Each row is a point on a landscape with many peaks, with its height.
A climber steps from a point to the highest of its 6 nearest points, and stops where none of them is higher. Distance is the straight distance between rows; heights are no part of it.
gitap: [138 125 129 123 127 131 166 116 133 120 112 117 118 131 127 121 126 116 123 122]  (h 86.9)
buko: [102 136 128 134 106 118 140 159 126 124 112 119 149 133 142 132 104 149 128 148]  (h 59.8)
nokap: [106 132 101 155 112 113 174 140 120 115 99 112 156 132 135 144 129 122 117 157]  (h 18.6)
lemov: [102 131 118 143 109 122 159 153 130 126 101 115 152 140 139 131 117 142 124 147]  (h 71.7)
bas: [125 118 123 130 128 156 81 130 134 147 150 146 117 123 123 113 130 117 131 122]  (h 54.3)
Faza: [109 147 151 148 125 89 99 158 141 121 144 117 123 133 139 161 84 156 138 150]  (h 75.3)
lopin: [120 128 122 126 113 133 133 117 134 127 135 120 115 138 125 115 128 127 130 138]  (h 48.5)
dera: [143 128 128 124 135 132 168 110 124 110 103 115 125 126 128 116 127 119 127 110]  (h 86.0)
damuv: [140 110 129 96 136 150 114 118 124 149 128 143 133 129 123 122 143 93 124 100]  (h 52.8)
rus: [124 127 125 127 115 133 148 124 133 119 128 116 120 142 122 124 121 117 124 133]  (h 29.8)
fala: [107 129 128 138 113 131 144 141 131 118 125 112 125 147 136 125 109 144 124 139]  (h 63.5)
dati: [135 135 113 135 134 115 187 128 119 106 83 130 144 122 129 137 132 116 128 132]  (h 54.6)
Vav: [107 126 124 145 115 131 148 137 135 115 121 117 124 150 131 126 111 137 122 136]  (h 73.2)
mab: [114 147 134 126 119 116 108 135 131 133 156 120 114 130 133 128 112 160 128 157]  (h 64.4)
tiluk: [127 154 148 138 129 109 87 156 142 139 160 111 118 109 135 162 99 156 134 165]  (h 70.3)
tuful: [122 120 118 134 116 135 156 126 131 114 109 116 121 139 123 125 115 131 118 126]  (h 49.5)
tek: [150 116 128 123 138 126 166 101 122 116 107 121 120 127 121 114 131 120 120 109]  (h 85.6)
kimar: [103 134 142 137 116 103 120 167 129 125 129 116 136 145 144 139 93 155 137 148]  (h 54.5)
Paza: [131 127 113 140 126 127 180 133 131 109 84 127 139 124 125 136 121 118 123 128]  (h 46.2)
von: [133 117 132 113 127 154 90 130 127 140 142 152 112 142 125 114 133 100 131 108]  (h 45.4)
makif: [120 118 126 129 128 155 83 134 133 145 152 149 111 122 123 119 131 119 123 130]  (h 53.9)
zadov: [120 121 128 138 131 152 70 134 142 139 159 154 112 120 127 122 134 121 126 120]  (h 45.9)
befil: [132 108 131 105 130 149 97 122 129 146 135 146 123 129 121 121 132 93 122 107]  (h 44.2)
vanu: [111 138 129 124 116 128 115 128 139 128 156 121 118 136 127 128 122 147 137 151]  (h 54.1)
Devuk: [131 125 122 129 115 131 155 113 136 117 116 118 112 137 122 121 122 120 124 125]  (h 74.5)
nilud: [99 136 136 139 114 121 124 160 129 126 132 118 130 143 136 133 97 159 134 143]  (h 41.8)
navi: [160 112 122 121 149 123 162 85 103 124 117 131 132 131 120 113 176 127 125 95]  (h 43.8)
tero: [157 109 108 118 152 144 145 95 105 134 120 157 153 137 111 129 195 106 126 86]  (h 35.6)
Toriz: [104 131 126 142 109 130 147 148 135 115 121 117 134 139 140 129 111 146 123 142]  (h 63.6)
kanik: [108 127 118 135 115 134 157 143 135 118 113 112 131 137 125 132 119 137 127 135]  (h 61.6)
Neta: [97 138 130 137 113 123 130 159 133 127 118 112 135 147 141 134 102 158 127 147]  (h 19.8)
Vif: [151 113 125 98 135 139 131 113 111 150 120 131 138 121 121 116 146 99 125 110]  (h 51.3)
sivon: [127 114 123 121 125 154 92 129 131 143 143 146 119 123 119 120 133 106 129 120]  (h 53.2)
bupoz: [150 143 100 158 136 86 200 117 104 105 82 137 151 134 134 128 135 124 138 141]  (h 57.1)
Pul: [105 132 145 163 115 90 94 166 155 120 138 111 118 126 148 173 75 155 140 154]  (h 41.4)
vef: [135 134 120 135 133 128 181 132 129 106 91 127 137 122 129 133 124 119 123 121]  (h 39.7)
toz: [150 125 121 125 151 116 190 117 114 107 89 144 153 119 129 118 144 133 135 106]  (h 45.8)
rom: [138 98 134 102 144 147 115 108 117 149 125 145 138 134 118 127 153 101 117 88]  (h 40.1)
babo: [116 133 118 124 118 142 103 135 138 137 154 140 118 117 124 124 141 123 132 140]  (h 53.3)
ravo: [127 125 121 118 111 133 136 118 136 130 137 124 116 135 123 118 130 110 130 143]  (h 39.2)
loz: [123 144 154 138 144 131 54 147 137 152 164 120 115 101 131 147 115 154 123 138]  (h 59.4)
Sola: [119 117 142 142 140 151 63 117 136 141 167 144 108 127 126 124 138 124 127 121]  (h 39.9)
taku: [141 109 124 101 137 143 122 108 115 144 120 136 146 132 117 125 164 103 118 97]  (h 43.0)
nefed: [145 127 119 132 138 125 174 124 127 107 93 128 129 123 130 121 123 120 121 115]  (h 66.0)
dobid: [113 132 133 136 111 136 133 129 135 126 142 115 121 139 131 120 115 144 131 144]  (h 54.2)
Pivo: [142 145 108 154 130 102 195 121 118 97 82 130 146 135 133 141 135 111 132 140]  (h 58.5)
vatif: [114 145 137 122 129 121 91 145 131 138 165 128 125 115 130 134 117 152 132 160]  (h 84.0)
duf: [109 130 123 125 124 146 88 134 135 138 160 136 116 114 125 123 131 133 129 139]  (h 48.8)
Gep: [129 113 139 125 130 157 79 125 133 137 155 155 109 141 128 116 135 105 131 112]  (h 48.6)
susup: [125 129 117 141 121 131 177 135 132 103 94 120 135 128 129 137 117 122 114 132]  (h 61.2)
namis: [148 110 124 96 147 143 129 102 110 144 117 138 143 129 117 124 179 108 120 94]  (h 40.9)
govil: [99 135 130 139 111 105 123 173 129 130 119 118 146 138 150 145 97 155 136 147]  (h 50.2)
zet: [120 153 149 129 128 105 93 147 142 139 164 119 117 119 134 151 101 154 131 163]  (h 71.5)
nedud: [119 124 147 143 144 146 48 120 132 146 172 139 113 123 127 134 134 135 122 123]  (h 46.8)
rabiv: [141 126 129 111 118 133 142 110 129 124 125 122 116 133 120 118 129 110 123 125]  (h 86.7)
pif: [148 121 128 109 121 124 148 101 123 122 123 114 124 127 127 122 139 104 129 122]  (h 50.3)
nisu: [133 113 123 106 127 150 105 125 134 144 139 148 122 125 120 113 132 95 132 114]  (h 50.4)
didiv: [156 114 127 116 144 119 161 91 111 123 113 128 138 132 123 111 164 124 127 101]  (h 48.4)
vut: [122 148 145 127 133 136 69 145 140 146 164 121 126 100 129 134 119 149 129 145]  (h 62.8)
pesug: [161 118 123 121 142 119 169 94 109 117 109 130 131 127 126 110 155 128 129 94]  (h 40.2)
Tisuf: [110 137 143 142 115 92 105 166 141 130 136 119 125 134 141 154 81 158 145 146]  (h 54.4)
dosip: [148 141 121 132 147 112 193 128 115 110 82 140 151 115 133 130 138 128 137 121]  (h 49.1)
dem: [153 118 116 103 133 123 139 101 118 129 124 123 131 123 118 118 151 100 126 114]  (h 51.6)
Muge: [102 134 126 138 109 128 139 143 134 123 132 117 125 145 135 127 105 150 128 142]  (h 24.1)
Lus: [122 116 136 135 130 151 67 127 139 136 157 152 106 135 123 123 127 113 122 114]  (h 49.2)
sova: [160 113 110 112 150 130 149 88 102 130 120 147 140 132 112 126 194 111 126 90]  (h 42.3)
faru: [120 124 154 143 151 148 50 112 138 138 176 143 114 133 128 138 133 129 122 128]  (h 52.2)
pez: [111 138 148 144 115 101 109 160 132 132 141 117 125 143 142 145 86 160 140 149]  (h 55.2)
Ful: [126 149 156 131 145 120 66 152 143 148 158 120 122 97 125 152 103 151 128 155]  (h 53.7)
Mur: [154 140 109 144 141 95 201 117 106 110 83 146 158 132 134 130 133 119 136 132]  (h 57.2)
kem: [125 149 155 124 133 111 74 152 142 147 164 119 113 106 135 155 106 154 136 156]  (h 69.4)
Rim: [136 124 119 112 125 149 103 130 131 145 139 146 120 119 123 116 132 104 128 124]  (h 58.4)
ripon: [99 137 144 143 120 98 111 171 138 126 132 123 130 137 146 143 84 159 138 146]  (h 54.8)
laver: [120 143 138 130 133 134 75 143 135 141 164 125 122 106 129 129 127 150 132 146]  (h 49.7)
kef: [144 129 122 130 140 124 180 123 118 109 89 130 141 114 127 120 134 127 128 110]  (h 54.0)
gar: [148 120 124 103 124 126 141 103 127 128 121 120 124 130 119 122 136 100 126 121]  (h 45.7)
Nizo: [153 116 128 113 135 115 156 98 108 125 118 120 137 126 119 119 159 119 131 104]  (h 45.1)
pupiv: [126 126 117 131 121 130 172 136 131 103 94 121 129 130 125 132 117 119 122 116]  (h 63.7)
Tate: [121 130 122 124 110 138 141 120 136 121 137 115 121 140 124 121 123 129 126 142]  (h 52.4)
sivi: [109 138 143 133 120 111 112 142 135 131 151 122 122 140 135 131 100 159 133 153]  (h 62.1)
febo: [139 112 121 108 120 141 115 120 129 143 130 138 125 123 120 116 139 91 131 124]  (h 64.3)
gupo: [151 119 131 122 144 125 165 99 113 120 106 119 132 129 125 118 136 124 132 101]  (h 86.1)
mota: [126 121 115 128 124 158 91 131 134 141 147 148 119 121 124 116 133 115 127 121]  (h 54.7)
pid: [107 144 147 131 121 109 118 143 133 126 145 119 119 140 131 134 99 160 134 147]  (h 57.6)
zana: [138 133 116 138 139 121 185 122 125 106 83 136 149 117 129 129 133 118 127 114]  (h 29.0)
vavo: [155 119 124 112 133 122 151 93 113 126 110 120 136 130 118 113 157 112 127 104]  (h 82.7)
Rata: [116 122 133 138 132 148 62 132 136 146 158 140 115 117 130 124 130 135 122 128]  (h 4.0)
tiv: [116 129 143 140 144 140 55 134 129 147 165 131 121 116 131 128 133 141 123 127]  (h 46.0)
fovom: [118 138 124 121 117 130 120 128 135 132 156 123 114 135 121 118 128 137 132 150]  (h 48.9)
Faka: [116 138 128 122 121 132 107 136 133 134 164 128 116 120 132 124 123 143 129 155]  (h 35.3)
vugi: [153 118 125 121 143 118 182 114 112 110 91 124 134 122 125 116 135 126 124 104]  (h 78.4)
Mati: [154 123 128 127 142 122 173 108 112 111 97 132 141 129 130 114 149 132 134 92]  (h 74.1)
berul: [152 116 125 103 141 129 144 93 108 129 118 138 138 124 116 119 175 107 119 104]  (h 50.5)
Zopi: [146 114 119 99 121 132 128 111 123 137 126 130 130 127 118 118 148 96 129 123]  (h 57.9)
vepa: [148 106 118 104 146 146 136 103 105 138 117 138 143 133 116 129 185 106 127 90]  (h 36.0)
rofad: [126 133 119 144 121 121 182 133 125 112 91 123 143 129 133 142 129 124 130 135]  (h 49.0)
nom: [117 154 154 145 124 95 93 158 145 131 147 111 117 131 136 161 85 156 136 157]  (h 32.3)
fak: [135 130 115 112 118 136 120 119 134 136 145 130 117 123 120 113 135 107 131 139]  (h 72.0)
nugak: [115 136 160 143 145 143 42 127 138 147 168 119 116 105 132 137 119 147 121 130]  (h 54.9)
netig: [104 138 134 131 113 121 120 133 133 129 145 116 123 145 130 127 110 151 132 146]  (h 42.8)
Lin: [116 151 148 124 125 107 93 148 137 134 160 115 117 128 137 140 108 154 135 159]  (h 72.7)
vurim: [103 135 109 144 104 114 164 152 131 116 104 117 159 136 137 138 123 133 121 153]  (h 88.5)
Vom: [124 119 124 133 127 152 80 131 137 142 154 147 112 121 125 116 131 124 129 119]  (h 52.5)
Leli: [135 129 123 130 136 131 178 127 128 108 92 123 134 121 126 131 127 122 126 115]  (h 52.6)
Sagip: [149 127 128 122 144 124 174 111 116 111 90 121 134 128 133 118 125 134 128 102]  (h 82.6)
riraf: [163 112 114 111 139 125 153 91 101 133 123 136 140 133 120 116 184 112 126 93]  (h 46.3)
sud: [117 122 124 139 117 130 169 136 137 112 103 118 132 131 126 129 123 123 118 130]  (h 91.1)
zofon: [122 124 122 123 120 146 99 131 134 148 146 144 117 123 130 117 130 117 130 131]  (h 55.6)
reke: [130 141 102 152 123 112 188 133 122 109 89 128 151 127 128 143 133 120 130 140]  (h 73.4)
takev: [115 133 141 132 141 138 56 141 139 149 160 132 117 104 128 135 121 150 126 136]  (h 58.2)

Where does a climber stop that starts at each point below?
Gep -> fak
Lus -> fak
zadov -> fak

Call two points neighbours if one is among the 6 nearest of the other. Go from one point of each pair to the other, from neighbour to neighbour, staying as high as possible. Name the lowest point that can't be avoided.
gupo / vurim -> kanik
Faza / sud -> vanu
fak / vurim -> Zopi
gupo / sud -> pupiv
gupo / gitap -> dera
